A landscape with many valleys, sampled at points; each row gives a point and its height.
A ball rolls from a point to the lowest of its 3 nearest points, and stops where none of them is lower. Distance is the straight distance between rows; heights are no part of it.
Q126 h=2.04: [137 109 133 144 199 103  86 119 180 171 135]
Q25 h=2.59: [134 146 142 128 121  97  95 103 153 115 142]
Q725 h=0.93: [178 170  77 153 107 102 128 172 177 131 106]
Q833 h=5.50: [104 132 149 113 111 112 115 105 111  99 159]
Q107 h=1.87: [112  85 133 112 209 150 117 123 115 176 120]
Q249 h=4.81: [118 155 143 117 102 113 114 120 123  97 154]
Q150 h=3.48: [124 120 143 129 156  99  90  99 149 147 147]
Q582 h=1.72: [137 101 141 141 200  95  79 110 189 171 125]
Q182 h=3.01: [129 107 105 128 178 138 133 163 108 168 137]
Q307 h=5.66: [118 140 129 119 104 128 132 143  92 109 160]
Q278 h=1.00: [113  91 145 125 207 129  98 112 132 167 138]
Q471 h=4.64: [140 160 108 133 108 114 119 151 130 120 146]
Q72 h=3.73: [171 160 110 143 104  95 113 123 188 126  99]
Q134 h=3.27: [ 94 151 147 116  74 139 143 128  89  70 154]
Q465 h=5.34: [163 151  95 154 139  99 103 153 173 149 124]
Q580 h=4.53: [125 125 135 127 151 113 102 124 126 141 149]
Q429 h=3.44: [167 176  87 148  97 114 127 174 141 123 128]
Q876 h=2.84: [112  59 126 135 160 196 157 116  91 171  96]
Q22 h=3.91: [104  68 141 139 118 174 175  85  76 153 119]
Q426 h=5.88: [150 141 104 140 155 127 123 178 123 158 146]
Q574 h=2.60: [134 115 135 139 175  99  91 120 173 157 140]
Q242 h=5.46: [117 110 147 123 150 121 118 113 109 133 145]
Q751 h=3.79: [138 159 124 128 111 107 106 130 136 109 137]
Q57 h=2.51: [151 131 118 129 148  97 104 133 144 144 141]
Q861 h=3.74: [102  48 148 148 138 206 157  68  94 165  98]
Q503 h=3.85: [114 160 121 121  70 144 153 164  91  85 147]
Q970 h=1.26: [143 166 132 132  96 107 108 111 172 100 114]
Q918 h=2.93: [123  91 123 129 159 164 154 146  95 163 121]
Q645 h=4.52: [133 170 112 126  83 126 136 166 111 101 148]
Q342 h=4.86: [109 134 140 116  96 123 139 125  90  93 158]
Q359 h=4.13: [105 158 152 107  92 128 118 114 107  76 155]
Q323 h=6.07: [128 125 114 125 118 129 146 155  85 133 149]
Q48 h=0.40: [111  81 162 115 200 119 101  97 130 163 144]
Q439 h=1.49: [171 185 102 142  78 107 142 150 188 104  68]
Q880 h=4.58: [156 121 119 143 139  85  93 104 208 152 108]
Q747 h=3.82: [145 137 131 139 138  89  91 105 185 139 123]
Q986 h=1.66: [106  79 155 106 192 148 126 101 105 164 136]
Q86 h=3.81: [155 161 111 142 114 102 109 142 164 129 123]
Q438 h=2.08: [175 152  97 131  96  86 129 135 205 124  64]
Q34 h=5.98: [ 99  96 130 133  91 161 191 117  60 126 131]
Q930 h=1.02: [142 193 139 120  76 130 139 112 171  61  94]
Q80 h=3.09: [126 106 112 136 227 138 103 160 159 189 115]
Q230 h=1.51: [126 196 151 124  78 136 128 109 153  47 117]
Q451 h=3.04: [165 178 104 145 100 105 118 145 164 115 110]
Q259 h=3.35: [111  73 137 123 147 168 158 112  83 152 122]
Q141 h=1.81: [123  98 124 125 194 135 111 140 122 168 128]
Q316 h=6.08: [ 91  61 168 110 142 147 144  74  85 128 137]
Q750 h=2.85: [157 135 117 134 102  87 112 110 212 127  78]
Q991 h=2.50: [110  65 136 118 176 171 145 115  95 168 115]
Q63 h=4.12: [119  78 126 134 125 170 182 128  74 155 121]
Q321 h=2.99: [111 167 131 118  76 133 130 138 103  76 151]
Q178 h=1.21: [153 179 122 130  75 107 137 120 192  79  65]
Q613 h=1.47: [135 192 126 120  73 135 133 137 136  73 127]
Q887 h=4.99: [164 152  98 149 133 112 117 158 153 146 125]
Q21 h=4.56: [154 154 100 142 113 113 123 164 131 132 143]
Q719 h=5.00: [152 132 107 146 194 113 110 161 167 175 137]
Q219 h=0.49: [139 183 135 127  85 122 118 117 155  83 113]
Q762 h=4.45: [101  57 147 126 144 173 152  82  77 153 123]
Q633 h=3.80: [146 122 110 149 182  98  98 135 182 170 132]
Q168 h=6.51: [102  95 152 104 134 127 135 106  85 124 151]
Q14 h=6.46: [115 115 114 125  95 150 175 164  67 132 140]
Q6 h=2.49: [149 151 118 104  82  91 160 139 216 100  29]
Q985 h=3.18: [107  62 135 143 132 193 175 101  83 163 109]
Q318 h=6.68: [112 111 132 115 129 134 136 133  85 132 146]
Q452 h=4.34: [ 88 153 164 105  81 132 124 108  98  58 155]
Q394 h=2.38: [157 193 104 139  85 119 125 143 154  86 115]
Q223 h=2.58: [105 183 153 116  72 139 130 123 127  41 136]
Q302 h=1.01: [122  99 137 120 197 129  98 128 125 168 140]
Q532 h=5.17: [104  81 139 117 115 148 171 115  71 135 143]
Q5 h=5.42: [143 135 100 135 132 125 131 177 112 147 150]
Q737 h=2.70: [114  82 139 117 180 136 138 119 100 153 135]
Q902 h=2.21: [115  77 131 116 192 176 135 130 102 176 114]
Q206 h=5.97: [ 99 121 148 110 111 131 135 116  81 112 155]
Q688 h=6.41: [ 94 121 127 121  71 148 184 145  60 105 147]
Q41 h=1.63: [102 176 150 117  67 142 132 138 101  49 148]

For each start below, name the point where the ball stops.
Q34 | Q48
Q6 | Q219
Q5 | Q725
Q918 | Q48
Q223 | Q219
Q719 | Q582
Q688 | Q41
Q750 | Q219
Q182 | Q48
Q242 | Q57
Q887 | Q219
Q633 | Q582
Q737 | Q48
Q359 | Q41

Call two points neighbours if one is among the 3 nearest of the other. Go from one point of each pair to the other, from neighbour to neighbour, staying as low as possible. Name the highest point that can't be avoided.
Q57, Q48 | Q719
Q725, Q41 | Q451
Q41, Q219 | Q223
